A landscape with many valleys, sampled at points; each row gives a point and its height.
From any point a ball takes the steepest step (drop divided by distance) to one of its 2 nearest points. It stops when none of these is lower. Distance is the straight distance between rows; heights are no part of it.
Q961 (h 5.6): [136 135 154 137 124  46 131 142 139 122 132 115 125 125 162  86 163 108
  71 194 113 100 163 138 121  89  93 121 111  88 132 162  79 175 146 147
 173 138 145 135 131 153 163  57  99 138 117 136 167 152]
Q572 (h 62.2): [146 112 120  96 133 105  96 143 140 118 134 129  58 131 115  98 122 153
 133 143 107 139  84 173 121 122 148 123 183 123 144 115 126 147 142 116
 140  87 146 140 141 171 154  83  99 130 116 137 206  97]
Q893 (h 48.4): [145  85 150  98 116 145  88 146 102 143 103 207 116 162 133 107  79 151
 107  77 117 179 109 157 138 116 151 145 138 121 145  97  97  88 109 141
  81 102 165 134 153 140 136 105 141 118 147 129 121 116]
Q65 (h 45.3): [107 128 104 106 165 112 149 175 115 168 142 181  94 134 123 165 111  92
 127  93  74 159  68 144 113 108 115 138 146  81 125 121 153 178 129 134
  94 101 139 134 146 145 127 139 122 161 135 111 132 134]
Q260 (h 40.5): [108  83 117 143 158  77 150 177 102 144 131 205 137 162 161 152 143 109
 113  96  71 146 122 138  80 114 104 147 122  96 100 112 163 151 140 126
 101 113 164 141 117 129 116 140 150 166 157 141 108 133]
Q789 (h 34.1): [123 191 164 181 102 158 161 105 162 142 113  66 176 105 118  89 152  85
 197 166 188  99 140  99 134 128  77  76  98 132 117 170 119 133 153  97
 109 141  30  92 128 164 152 132 150 128  84 116 101 124]
Q928 (h 65.1): [114 160 131 111  91 164  83 101 130 167  75  90  82  97 112  97 117 141
 156 145 144 148  99 171 171 147 122 114 169 158 150 156 106 135 151 129
 155  96 114 132 165 158 117 117  73 101 110 150 134 102]
Q397 (h 14.8): [126 188 149 127 118  64 156 132 139 123 141 101  88 113 166 102 130 102
 118 185 127 106 124 132 130  90  91 124 123 137 139 160  81 198 157 149
 180 127 107 153 145 174 168  97  83 125 125 144 185 158]
Q11 (h 48.0): [114 145 168 179 102 132 124 112 121 122 121 133 219 108 130 102 122 136
  99 110 172 153 165 118 135 148 110 141 111 154 113 167 141 104 103  74
 115 183 139 138 108 137  97 117 170 155 119 113  67 123]
Q849 (h 40.7): [106 113 162 154  99  71 139 136 162 111 112  74 165 120 141  99 159 123
 112 176 149  84 202 134 130 163 167 159 113 134 126 148 145 164 122 103
 179 151 111 138 114 122 144  81  85 133 158  91 103 103]
Q220 (h 41.7): [ 77 108  76 154 192 159 102 128  84  79 120 143 115 107 126 126 130 150
 132  95  81 102 119 157 112 158 114 136 133 172 124  97 210 127 124 153
 125 120 147 123 115  91  56 157 157 115 190 129 108 101]
Q506 (h 45.0): [151  90 174 166  92 113  97 148 100 149  82 196 157 159 148  83  95 148
  82 113 132 220 140 146 122 121 137 129 157 120 122  99 102  91 139 109
  81 100 162 131 142 165 148  83 123 132 124 137 108 119]
Q8 (h 51.6): [119 187 149 134 136  97 121 130 137 140 159  84 164  55 120  97 132 118
  90 150 146 110 149 117 154 124 103 146 149 123 126 217 135 181 102 124
 137 159 105 109 128 138 113 114 123 159 116 108 108 142]
Q557 (h 58.4): [140 122 118 105 100 169 182 110 146 174 140 132 127 136 118 246 101  88
 174 113 115 126 143 101 123 145 154 115 103  76 111  67  99 150 146 160
 136 146  94 164 133 110 139 145  97 107  99 140 104 182]
Q143 (h 55.2): [132  87  90 110 138  91 110 154 145 176 181 136 120 127 118 148 155 121
 120 127 112 133 150 144 132 137 178 140 115 132 115 199 174 124 108 155
 132 111  70  98 120 113 158  99  94 142 140 109 108  77]
Q201 (h 60.1): [120 122 125 100 139 178 139 135 115 123  82 134 133 129 131 161 126 122
 169  81 108  80 111 143 116 114 143 107 119 112 134 100 135 169 163 154
 142  89 120 106 119 115  61 165 136 105 174  93  79 114]
Q836 (h 22.7): [121 130 142 152 117  83 133 115 106 138 139 115 139 112 124 139 142 142
 137 139 125 130 167 114 117 121 110  65 118 184 126 164 121 100 161 116
 116 113 143 127 100 145 140 130 112 161  88 142 162 147]
Q510 (h 58.3): [102 141 103 164 176  96 123 131 126 119 161 101 132  82 107 126 140 137
 114 141 107 103 149 103 124 148 120 146 168 150 119 175 214 153 110 110
 114 157  98 115 113 103 114 155 146 173 143  95 128 101]
Q305 (h 21.8): [120 174 151 152  83  86 151 126 124 157 114 109 131 112 145 131 126  90
 166 165 135 137 109 128 138 106  91  97 111 176 134 170  84 173 173 145
 129  99  95 132 150 175 169 113  66 135  89 155 154 158]
Q264 (h 60.8): [147 116 128 123 137  59  88 139 123 108 166 116  81  98 132  64 128 153
  88 172  88 133 112 166 111 116 144 127 175 132 145 167 144 141 132 105
 129  96 143 128 112 175 176  91 113 132 136 126 209 102]
Q219 (h 63.7): [168 115 149 110  87 126  92 138 170 116 140  94  82 117 106 102 103 147
 136 175 108 157  75 193 120 139 152 115 199 128 127 127 113 170 140 102
 154  85 130 158 142 181 178  69  60 107 120 148 215  68]
Q688 (h 38.6): [111 166 153 167  68 140 157  86 159 129  90  75 206  98 113 115 168 103
 205 164 192  85 158 129 133 163 103  88  82 162 113 135 125 136 157  99
 144 174  55 122 106 142 110 136 136 123  99 129  95 130]
Q53 (h 60.6): [125 157 151 191 144 125 150 118 120 144 124 122 135  91 125 104 124 121
 146 141 133 141 103 115 105 104  76  82 157 113 121 172 168 150 176  85
  63 100  70  95 129 173 146 156 171 179 103  97 124 105]
Q950 (h 65.2): [111 128 107 112 163  98 136 129 174 109 121 101  41 139  87 145 148 143
 105 201 112 109 121 128 136 135 117 143 193  95 138  90 149 163 133 118
 158 148 113 141 168 112 160 105  90 139 129 131 215 112]
Q36 (h 26.5): [140 136 145 145 140 132 136 109 148 141 179  83 133 100 102 165 123 118
 152 160 129  92 180  46 142 118 100  77 114 137 122 166 105 112 121 144
 115 151  93 113 136 111 146 153 127 146  79 139 144 135]
Q486 (h 34.0): [100  64 123 137 143 119 102 149  69 122 122 222 143 151 143 102 107 147
  90  86  82 149 138 161  89 139 133 157 121 156 114 120 173  83 126 130
  97 106 153 136 121 114 103 121 172 127 195 144  93 114]
Q178 (h 66.9): [105 131  99  86 144  98 132 106 174 117 129  93  61 157  99 158 176 153
 127 181 148 108 116 159 153 152 139 147 156 119 148 118 132 146 128 151
 172 137 109 127 164  75 139  96  59 121 131 150 189 102]
Q423 (h 56.3): [142 117  98 107 134 131 169 127 143 176 175 137 128 137 108 224 130  92
 124 132 105 119 137 117 114 118 138 110 100  87  99 127 101 132 130 172
 148 163 109 144 122  95 132 127  85 128 101 153 118 169]
Q904 (h 14.5): [126 136 143 154 105 111 150 100 118 116 112 122 164 120 125 148 147 129
 137 145 147 108 165 115 116 115  90  73 103 152 119 125  91 124 159 132
 146 152 145 147  99 123  91 139 129 145  92 149 128 173]
Q485 (h 24.8): [108  85  76 110 154  99  95  96 108  85 178 159 124 139 126 119 203 153
  89 133 146 132  98 183 123 108 175 168 101 143 126 141 163  38 105 136
 171 128 169 127  83  72 118  91 140  97 153 176 151 116]
Q328 (h 63.3): [109 148 126 100 112 163 106 123 136 162  56 133  88 133 114 129 127 112
 175 130 125 133  88 159 154 123 108 101 147 117 138 111  91 154 174 151
 145  92 117 126 179 154 113 118  67 115 117 136 124 144]
Q889 (h 54.2): [141 110  79  84 151  88 166 152 138 165 179 169 116 155 122 195 165  83
 123 121 113 137  97 153 118  98 146 118  96  97 112 137 110 118 121 157
 138 129 138 142 111 102 161 103  95 138  91 154 160 165]
Q93 (h 45.9): [ 84  90  99  60 163 131 112 169 104  87 137 213  82 178 146 119 176 139
 140  69 103 139  56 207 116 134 154 139 131 114 140  56 137  91 147 143
  97  40 220 128 112 140 120  71 117 113 169 148 195 145]
Q785 (h 51.9): [161  77 101 124 168  66 160 180 126 139 193 174 144 169 130 177 159 101
  93 118  84 110 138 113  71 110 137 142 112  98  99 132 126 118 113 148
 153 150 153 135  90  95 155 105 123 155 127 163 147 156]
Q810 (h 50.4): [154  91 119 106 150 152 140 132 147 132 124 155  79 157 118 185  99 142
 151 107 115 125 137 107 122 142 160 151 134  99 129  40 141 142 107 152
 132 154 131 153 156  87 131 139 155 135 146 123 131 124]
Q400 (h 37.9): [126 126 165 165 105  78 106 155 181 121 123  58 135 121 128  78 145 124
  85 198 142 113 182 128 161 151 154 171 135  97 145 153 142 177 100 119
 153 136  87 110 165 139 185  74  75 127 170  71 123  90]
Q378 (h 38.5): [ 80  99  90 172 172 136 109 135  50  96 148 167 166 103 128 118 117 145
  98  93  87 115 147 151  90 166 116 138 121 200 111 125 206 100 123 123
 115 113 152 118  88 102  64 150 183 128 189 135  88 125]
Q936 (h 31.7): [152 167 165 188 119 143 175  87 122 112 155 121 155 171 127 100 118 131
 160 107 167 156 124  77  92 114 109 101  73 143 122 141 129  56 138  79
  29 146 128 109 107 126 155 169 214 166  95 146 125 144]
Q370 (h 42.8): [ 69  71  93  96 152  83 116 171 100  89 153 196  90 167 166 101 153 158
 115 105  94 159  88 180  91 155 152 163 154 143 132  58 164  88 130 116
 107  51 221 137  94 158 131  85 114 121 158 150 200 130]
Q386 (h 51.0): [144  72 140  58 146 157 125 185 106 126 114 232 123 179 138 158 109 129
 122  46  96 155 100 171 125 117 157 148 106 112 138  61  97 103 116 164
  80  86 174 119 140 113 118 100 154 118 186 127 129 133]
Q994 (h 59.8): [101 137 147 181 152  94 123 136 125 133 144 109 150  69 116  95 145 124
 109 161 115 113 153 116 115 128  97 109 163 126 113 184 186 159 158  81
  88 134  81 107 119 161 145 124 151 194 119  87 124  93]
Q655 (h 55.0): [151 102 179 146  99 121 127 146 165 145  98 148 106 163 135 118 110 118
 134 146 149 166 151 107 131 135 156 147 131  71 116  62  93 139 109 116
 126 149 140 155 165 155 181  91 117 147 109 107 132 122]
Q5 (h 30.3): [127 197 135 118  95 118 116 114 117 140 129  74 169  75 171  95 121 117
 136 143 153  96 132 155 163 133 106 136  95 180 149 205  85 179 135 158
 189 120  99 113 140 158  98 115  91  99 114 142  80 141]
Q826 (h 37.7): [130 111 128 118  92 161  64 115 115 172  85 167 142 149 148 100 134 144
 113 103 142 171 161 179 162 127 153 116 111 129 127 131  88  81 136 176
 137  95 144 108 130 129 105  86  96  94 119 140  79 122]
Q611 (h 66.8): [105 129 105  89 102 159  79  90 140 159  94 113  83 133 102 127 160 159
 132 135 142 150 115 195 174 156 152 126 132 148 150 141 120 105 132 150
 146 112 123 124 156 104 109 102  68 107 127 158 134  94]
Q964 (h 49.7): [151 200 118 122 152 187 169  94 159 131 129  67  77 124 115  97 109 102
 168 145 172 103  95  76 121 113  84 120 136  91 143 153 151 133 130  87
 140 139  72 108 140 140 147 182 202 106 103 110 132 147]
Q184 (h 56.4): [151 133 148 142 128 197 109  94 126 150  78 119 105 108 111 151 109 122
 161 125 143 118 131  88 143 123  82  97 116  96 126 116 116 125 133 149
 123 160  95 120 155 113  91 164 183 119 106 127  71 141]
Q42 (h 22.3): [136 143 123 123  89 180 156 106 113 117 136 130 188 136 131 187 112 128
 152  82 149 156 139  65 136 124 134 109  92 164 129 101 101  78 115 107
  98 150 140 159 101 101 116 228 165 130 103 140 117 172]
Q701 (h 23.0): [147 127 139 153 163 150  96  97 115 125 124  99  76  81  80 113  96 156
 131 159 123 124 131  82 140 138  92 120 184 149 144 155 159 101 114 128
 109 162 111 115 153 114 134 154 178 139 121 131 150 109]
Q622 (h 45.1): [117 142 158 162  61 164 124  89 120 125 100 140 231 118 143 116 130 144
 123  92 186 153 181 125 139 147 137 102  89 182 119 130 126  78 124  86
 118 143 114 121  87 134  83 145 177 122 119 119  55 155]
Q342 (h 27.4): [149 140 145 158 107 158 169 102 114 111 138 144 146 155 130 145 105 127
 171  95 152 172 125  69 113 108 127 108 104 155 133  92 126  65 126  93
  65 136 149 141 110 127 152 193 194 154 107 127 136 152]
Q842 (h 51.4): [158 185 107 133 133 204 174  93 158 142 134  83 115 158 114 105 128  99
 176 120 168 101 118 101  88 146  92 116  87  92 103 142 151 112 119 106
  95 186  78 116 107 112 120 181 210 112 103 109  87 136]
Q467 (h 47.8): [124 175 120 146 162 170 141 105 147 125  93 105  86 112 110 100 118 126
 156 144 151 111  98 106 123 117  91 133 159  92 123 125 183 155 129  93
 126 156  77 120 148 127 117 167 197 141 126  89 113 105]
Q683 (h 50.7): [ 95 183  84  73 143 136 116 104 122 104 145  63  79  98 131 122 115 155
 134 120 121 122  92 149 171 149 140 170 150 171 179 148 159 153 106 119
 170  92 152 129 149 122 100 166 100 101 142 119 160 119]
Q276 (h 47.4): [140  89 129 155 146  83 177 152 152 117 152 123 154 152 153 146 133 127
 147 123 126  79 167  83  81 126 161 143 123 114 102 110 163 148 117 119
 157 154 119 136  99 112 148 142 149 163 149  98 112 112]
Q399 (h 40.3): [138 104 150 137  86 113 115 146 107 161 105 210 194 172 154 124 110 139
  58  92 144 190 145 118 130  98 125 137 126 126 107 122  90  76 109 129
 109 138 166 138 130 118 107  96 112 118 132 150  85 157]
Q172 (h 54.4): [112 158 120 133 134 146 160 135 136 158 147 100 172 102 115 174 121 110
 131 106 126 104 114 109 129 142 132 156 117 117 109 168 149 180 102 131
 142 171 101 134 127  99  85 172 111 144 134 110  52 134]
Q808 (h 35.8): [134 107 110  82  84 134 105 117  86 131 116 207 190 166 148 130 132 154
  51  73 142 155 128 151 136  89 137 129 112 157 118 139  86  48 124 140
 121 115 165 128 102  98  82 102 121  76 155 163 102 158]
Q911 (h 43.3): [124 144 162 167  98 109 168 124 173 106 124  79 198 137 139 123 142 106
 140 153 173  92 168  98 116 148 156 148  91 121 106 151 138 157 108  95
 160 186  98 137 104 122 144 108 122 144 131  91  74 100]
Q270 (h 32.1): [ 73 127 103 119 111 114 133 148  81 119 117 178 150 143 117 162 124 138
  95  82 113 190  98 127 135 136 117 128 143 185 112 108 155  90 108  95
  85 117 193 170  91 118  91 166 107 133 134 146 153 149]
Q323 (h 26.4): [165 120 111  52 115 183 102 102 110 116 118 149 111 137 124 151  95 160
 111  90 136 148 119 118 166 122 140 151 118 149 169 102  74  81 106 162
 128 129 174 142 147  95 104 156 135  82 135 154 145 147]
Q213 (h 56.9): [168 130 189 163  96 110 114 151 160 135 105 103  92 143 143  83 109 115
 118 184 135 162 125 118 138 120 137 136 154  54 127  92  86 175 120 102
 140 138 133 143 175 191 205  85 105 130  98 105 164 120]
Q196 (h 49.6): [158  50 130 150 160  68 150 186 133 123 168 167 156 166 142 145 140 128
  98 124  87 100 176  92  70 123 147 168 126 110 101 126 149 128 104 133
 145 172 145 133 101  98 155 122 153 163 163 138 116 118]
Q70 (h 56.1): [133 150 125  86 139 203 145 131 137 152 127  99 134 120 116 193 108 113
 129  82 111 115  92 119 142 138 152 159 111  76 133 127 107 185 112 146
 139 144 102 118 155  94  73 189 112 100 161 107  36 120]
Q909 (h 52.8): [146  94 144  96  93 135 135 132 161 136 109 156 106 168 128 154 103 145
 145 112 153 155 161 110 151 143 172 161 138 110 131  59 102 121  95 132
 130 159 146 157 161 107 151 117 124 129 123 125 132 124]
Q481 (h 15.1): [173 162 123  94 140 166 132 114 125 116 144  99  60 107 125 152  61 126
 151 111 121 160  86  83 149 123 121 136 149 148 175  95 104 116 106 106
 127 116 173 154 154 147 165 170 166 115  95 143 181 165]
Q431 (h 54.0): [111 105 111 108 109 103 115 134 125 167 147 133 142 131 126 137 129 137
 120 103 120 144 158 148 140 151 180 149 116 162 128 172 157 116 107 127
 142 104 119 130 117 124 124 125  84 131 134 115  94 104]
Q192 (h 31.6): [136 106 105  44 108 181 101 115  84  99 117 181 180 152 142 141 123 167
  65  68 124 130 110 150 148 101 159 149 114 161 143 109  69  58 111 153
 117 117 181 127 111  81  71 143 124  54 184 160 113 146]
Q624 (h 35.3): [144 109 147 148 123  91 104 171 177 143 135  96 113 121 112 105 142 112
  93 204 115 121 165 110 151 128 144 135 155  82 126 148 132 172 120 127
 120 127  65  99 162 148 211  87  78 143 132  82 156  83]
Q948 (h 58.7): [150 150 176 176 124 122 141 127 159 140  92 100 108 136 132  79 117  99
 131 195 146 137 131 101 125 101  98 114 141  48 113 115 105 176 158 103
 123 131  88 123 172 179 196 111 130 143  93  91 133 125]
Q868 (h 22.4): [153 121 164 146 131 104 107 124 143 133 171  91 122 121 125 124 126 108
 107 191 118 112 192  69 141  92 103  80 107 109 122 180  75 121 121 157
 114 142 109 109 136 134 190  91 113 143  92 131 164 132]
Q497 (h 29.9): [130 158 144 150 122 153 164 106 165 136 132  71 124  93 107 145 125  95
 189 178 162  82 166  47 151 114  84  75 131 125 133 159 117 133 142 133
 137 139  39 111 142 137 162 163 130 115  82 126 134 133]
Q965 (h 30.8): [164  82 160 166 143 114 106 156 156 143 136 120 103 117 101 140 123 114
 111 179  90 138 153  80 123 120 122 103 166  93 111 121 136 136 135 115
  71 154  94 127 152 144 213 108 126 179 116 104 182  72]
Q711 (h 29.5): [ 79  54  97 109 174 121  99 189  72 103 142 230 122 164 146 115 115 134
 106  76  67 153 111 175  96 152 146 177 137 151 123  81 194  87 105 140
  90  91 172 146 126 113 127 122 164 111 227 157 133  94]
Q827 (h 36.4): [152 134 149 111  88 180 139 127 118 129  90 109 202 112 158 139 111 120
 125  95 133 102 123 145 143 121 157 105  88 115 140 119  33 145 155 152
 146 120 147 110  88 132  49 151 110  72 123 136  17 145]
Q371 (h 58.0): [133 112 128  96 156 192 127 143 124 124 113 125 135 136 130 170 122 139
 112  76  82  88 101 150 117 128 162 130 121  89 139 113 103 160 127 171
 131 144 134 108 115  83  52 158 114  91 188 135  44  86]
Q615 (h 38.2): [138 124 181 199  98 143 116 104 146 127 118  88 150 126 121  86 125 113
 170 151 161 142 178  86 125 140 136  82 102 138 115 153 147  80 144  76
  72 131  85 114 107 158 186 122 174 156  96  98 121  83]
Q990 (h 45.2): [ 93 151  99 149 195 172 117 108 118  98 104 113 105  93 111 116 124 155
 144 114 126  84 102 129 121 141  91 140 157 126 133 111 209 159 127 124
 135 152 106 111 141  99  63 172 194 132 162 102 103  90]
Q631 (h 26.6): [157  92 141 150 157 125 104 122 137 127 130 121  80 123  98 133 107 144
 122 167 114 122 158  81 131 134 122 126 152 117 124 126 154 122 111 137
  97 170 100 120 155 106 166 126 152 159 128 110 159  91]
Q435 (h 43.4): [ 91 132 137 138  52 129 147  89 125 121  87  97 185  99 135 135 151 127
 197 133 161 101 161 147 133 168 141  89  90 210 132 128 121 123 173 117
 165 117  92 142  89 137  89 152 107 116 109 139 107 164]
Q727 (h 63.5): [146 117 115 109 144  99 135 152 163 122 125 124  55 129 110 118 119 136
 139 174 120 115 113 121 123 116 128 123 195 110 146 102 139 171 148 114
 139 106  91 135 158 161 182 106 105 136 107 112 209 107]
Q535 (h 14.7): [147 139 105 128 119 203 161 114  97 101 130 116 189 121 118 208 117 135
 113  92 130 134 119  77 126 138 135 127 107 143 122  63  96  94 113 113
 123 185 156 169  94  84  70 244 159  89 138 147  94 188]
Q355 (h 56.5): [139 162 122 135 101 162 211  99 146 115  88 105 139 171 150 134 139 101
 193 110 173  90 101 129  77 121 129 102  81  88 105  80 103 145 177 126
 134 134 120 132  81 121 108 172 173 108 115 121  78 165]
Q302 (h 20.8): [178 143 115  48 128 191 124 112 132 107 134 112  61 131 143 173  72 143
 145 100 140 142 115 103 172 133 139 152 120 134 190  54  65 111 112 134
 152 111 179 155 167 126 144 147 154  83 118 164 181 174]
Q648 (h 28.2): [119 130 133 162 139 107 132 126  87 118 133 144 129 114 108 133 116 145
 118 119 116 166 123 115 120 121 103 104 148 178 129 133 140  85 132 109
  93 136 178 145 108 130 128 155 136 170 100 139 172 152]
Q271 (h 39.2): [ 60  95 101 135 155  81 114 144  74  88 133 185 112 149 149 103 131 141
  93 114  84 160  94 154  91 145 118 151 149 148 124  99 189 104 140 114
 101  68 219 134  93 156  94 118 131 140 152 148 160 135]
Q146 (h 52.3): [ 82 142  84  76 148 112 112 130 128 132 153 115  97 115 111 134 130 139
 121 104  97 133  90 165 147 153 161 171 147 147 148 161 189 150 105 129
 132  81 132 114 134 113 104 140  86 123 157 105 134  94]
Q470 (h 48.9): [108 184  97  91 122 132 150 101 116 109 120  71 107  98 139 145 129 140
 163 131 146 101 102 119 153 131 116 136 129 176 163 129 124 157 124 134
 185 122 142 152 133 127  96 182 112 110 121 126 157 151]
Q625 (h 20.5): [146  90  68  79 143 129 109 109 107  83 173 156 127 156 145 132 170 170
 108 102 147 113 109 176 125 111 193 163 105 168 140 105 113  46 107 171
 167 110 187 123  82  69 116 102 128  71 158 169 149 127]
Q83 (h 32.8): [128 143 156 169 126 153  61 122 125 166  65 136 145 131 128  78 152 138
 100 159 150 153 173 166 164 150 121 115 134  99 116 117 102 114 146 169
 149 141 137 114 158 133 107  70  77 121 110 136  78 106]
Q26 (h 45.6): [125 135 133 146 114 107 186 130 152 120 136 110 164 155 145 133 132 111
 178 105 152 105 135  93  93 130 165 138  90 128 104 137 161 150 126  96
 132 130  99 131  98 128 153 154 156 160 122  79  89 110]
Q95 (h 53.0): [101 168 112 132 145 103 140 142 148 146 164  88 177  74 105 142 153 117
  96 140 140  93 131 134 147 153 118 173 150 119 109 219 162 196  95 141
 148 166  83 111 131 104  72 128  91 150 139 112  72 124]
Q716 (h 50.0): [118 159 172 165 128  92 113 112 128 104 149 105 188  72 124  87 130 131
  87 150 149 118 176 122 136 131 104 131 129 141 132 190 141 137 106  82
 118 183 151 128 110 144 113 100 160 168 120 113 110 133]
Q182 (h 34.7): [ 75 117  59 150 179  71 104 138  74  89 160 152 120 126 132 115 170 127
  94 126  88 157  89 152 106 138  99 127 139 163  94 133 188  90 126 132
 127 104 202 128  72 127 106 117 112 132 121 157 189 152]
Q755 (h 29.6): [103  89  85 136 151  83 103 123  80 117 166 173 154 135 124 118 174 144
  73 125 108 124 132 164  95 128 125 136 110 168 107 175 165  70 124 124
 149 130 173 126  67  97  99  96 133 134 138 162 132 144]
Q136 (h 56.8): [100 115  87 128 170  78 108 158 125 153 176 139 116  94 104 133 162 116
  95 140  83 137 126 139 120 133 128 132 173 135  97 195 207 138 125 121
 101 120  92 116 112 128 156 131  95 169 134 116 153  88]
Q915 (h 58.6): [129 152 159 159 126 152 115 119 125 175  88 121 105 104 101 131 116 115
 151 147 138 148 113 114 135 122  81  87 150 102 117 149 120 142 152 123
  99 136 101 127 156 154 124 142 138 157  82 119 113 125]
Q21 (h 41.8): [139 123 162 167  63 154  95  98 116 139  84 152 195 135 158 104 108 141
 120 114 175 170 202 125 158 136 136  99 105 145 120 123  91  84 137 136
 125 113 129 115 117 142  96 112 138 103 102 134  57 143]
Q962 (h 24.7): [134 135 159 154 108 129 118 106 134 138  73 113 147 119 124 119 138 122
 110 173 153 115 178 126 135 128  87  94 114 102 115 120  77 141 139 156
 162 186 139 141 138 121  95  91 108 125  95 147 106 143]
Q817 (h 61.6): [135 152 139  99 132 156 137 125 143 162  97 140  89 146 145 131  98  96
 153 126 124 122 103 130 131  95 115 118 121  58 137 102  71 183 152 165
 171  90 120 125 192 154 125 111 102 111 111 119 106 174]
Q140 (h 35.1): [139 170 175 177 132 154 145  85 148 117 163  79 160 123 116  84 129 113
 179 123 176 127 147  71 110 123  94  76  91 139 119 182 130  72 129  83
  52 153  97  87 113 142 149 161 211 160  81 126 116 118]
Q807 (h 53.7): [149 158 136 148 104 202 160  77 153 127  75 104 137 145 126 118 143 102
 191 121 175 108 126 118 112 136  95  95  85  98 106 100 117 106 145 122
 123 174  89 130 107 123  90 172 199 114 102 126  79 141]
Q508 (h 60.2): [132 178 152 147 130 128 171 108 147 144  96 118 112 136 150 104 112  90
 154 162 153 111 103 114 110  83  92 121 124  53 130 113 105 196 170 121
 162 117  89 128 171 164 143 119 133 129 103 105 115 171]
Q502 (h 33.3): [140 154 137 109  92 151 121 120 122 135 119  83 197 103 163 112 117 128
 129 104 144  85 123 158 155 134 154 142  91 136 154 172  64 168 132 157
 183 116 135 108 122 142  61 135  92  78 129 129  26 128]
Q888 (h 16.5): [143 117 157 168 131  72 112 164 141 136 166  96 165 109 130 108 178  91
  61 194 104 102 187 106 138 100  85  96  97 100 117 208  82 138 155 136
 112 132 119  99 116 135 197  64  97 169 111 126 155 138]
Q970 (h 58.5): [190 128 190 163  95 104 101 158 174 104 136  76  99 107 144  60  96 131
  99 189 109 144 118 128 141 101 138 122 169  85 139 134  83 189 117 103
 130 106 110 119 149 211 226  88 120 119 124 102 193  96]
Q835 (h 58.8): [113 137 118 125 128 126 194 126 127 108  90 128 126 155 153 133 132 124
 190  97 147  88 106 133  88 103 130 122 110 103 127  82 142 176 179 132
 148  82 128 122 112 139 108 153 153 126 141  89 105 149]
Q974 (h 68.5): [ 90 152  90  76 146 137  83  88 163 117 136  96  37 144 101 121 163 170
 124 157 142 125  81 196 163 148 140 150 164 131 169 148 148 129 137 123
 162 102 118 107 171  95 115  97  69 113 148 163 177  82]
Q813 (h 26.8): [104 173 129 143  99  95 137 119 103 156 130 108 170  80 155 106 133 112
 156 156 140 100 128 149 135 116  97  98 105 202 144 210 102 171 170 154
 153  77  59  96 138 172 134 111  86 112 107 130 112 153]
Q496 (h 24.4): [132  69  79 112 196  88 139 206  90 106 171 200 120 164 142 140 117 114
 117  77  74 141  95 144  96 132 142 180 128 139 116  76 172 100  87 154
 109 108 184 126 115 101 135 130 160 135 179 139 162 138]
Q218 (h 46.6): [ 90 145 107 105  85 114 143  97 117 117 106  90 146 119 132 152 147 143
 164 129 147 103 151 141 150 156 151 124 109 204 136 131 128 130 135 130
 181 124 131 161 105 123 103 160  74 120 122 138 139 141]
Q325 (h 14.4): [151  87 100  91 137 119 132 128 124  82 150 163 108 167 141 130 122 182
 116 109 138 119 141 135 127 134 173 186 144 154 150  56 108  83  90 168
 157 143 196 145 134  79 127 115 136  95 159 154 179 141]
Q424 (h 59.6): [197 108 165 130 107  74  73 167 158 128 175 111  91 118 144  60 115 148
  79 169  92 160 113 176 135 116 169 130 161 103 139 157  95 154 101 118
 128  93 124 109 136 205 207  68 102 115 130 116 192  91]
Q204 (h 23.7): [ 98 140  91 101 122 170 140 131  87 111 121 155 184 132 114 189 129 143
  81  73 118 152 105 107 140 130 117 137 125 166 111  94 127  95  96 118
 111 166 180 171 109  80  59 211 121 103 144 138 122 172]
Q117 (h 19.7): [147  80  99  97 172 122 132 177 112  89 159 178  97 154 141 128  99 160
 141  76 118 124 110 139 126 156 164 196 148 155 148  30 139 104  77 155
 121 118 188 133 144 106 142 123 149 120 175 124 190 138]
Q665 (h 47.9): [132 112  96 103 175 131 135 153 143 161 139 159  83 141 118 176 117 116
 129 105  89 122 117 129 123 121 133 140 146  85 119 100 160 171 112 153
 126 135 103 133 161 106 129 137 136 142 141 110 117 105]
Q739 (h 48.8): [124  90 100  57 176 168 103 169 117 117 123 215  81 167 111 153 155 115
 132  67  97 156  48 201 145 118 151 132 114 110 137  70 129  85 126 149
  78  90 170 131 132 112 123  78 132 114 159 150 174 117]
Q594 (h 19.6): [177 144 148 131 141 183 115 100 124 122 129  90  73  91  97 124  64 135
 167 122 136 146  96  60 150 130 106 132 165 139 159 144 142  89  94  99
 101 138 125 118 154 141 159 187 193 127 102 125 146 121]

Where does a ball stop that starts at each point below?
Q785 | Q481
Q386 | Q481
Q371 | Q904
Q143 | Q961
Q53 | Q325
Q220 | Q325
Q688 | Q961
Q827 | Q961
Q835 | Q325

Call two points neighbours if one is among the 2 nearest of the other. Go from one point of each pair to the other, from neighbour to neighbour, staying as low as possible. Name the highest point that can't be avoided.
Q325, Q904 | Q201
Q535, Q961 | Q615
Q904, Q535 | Q270
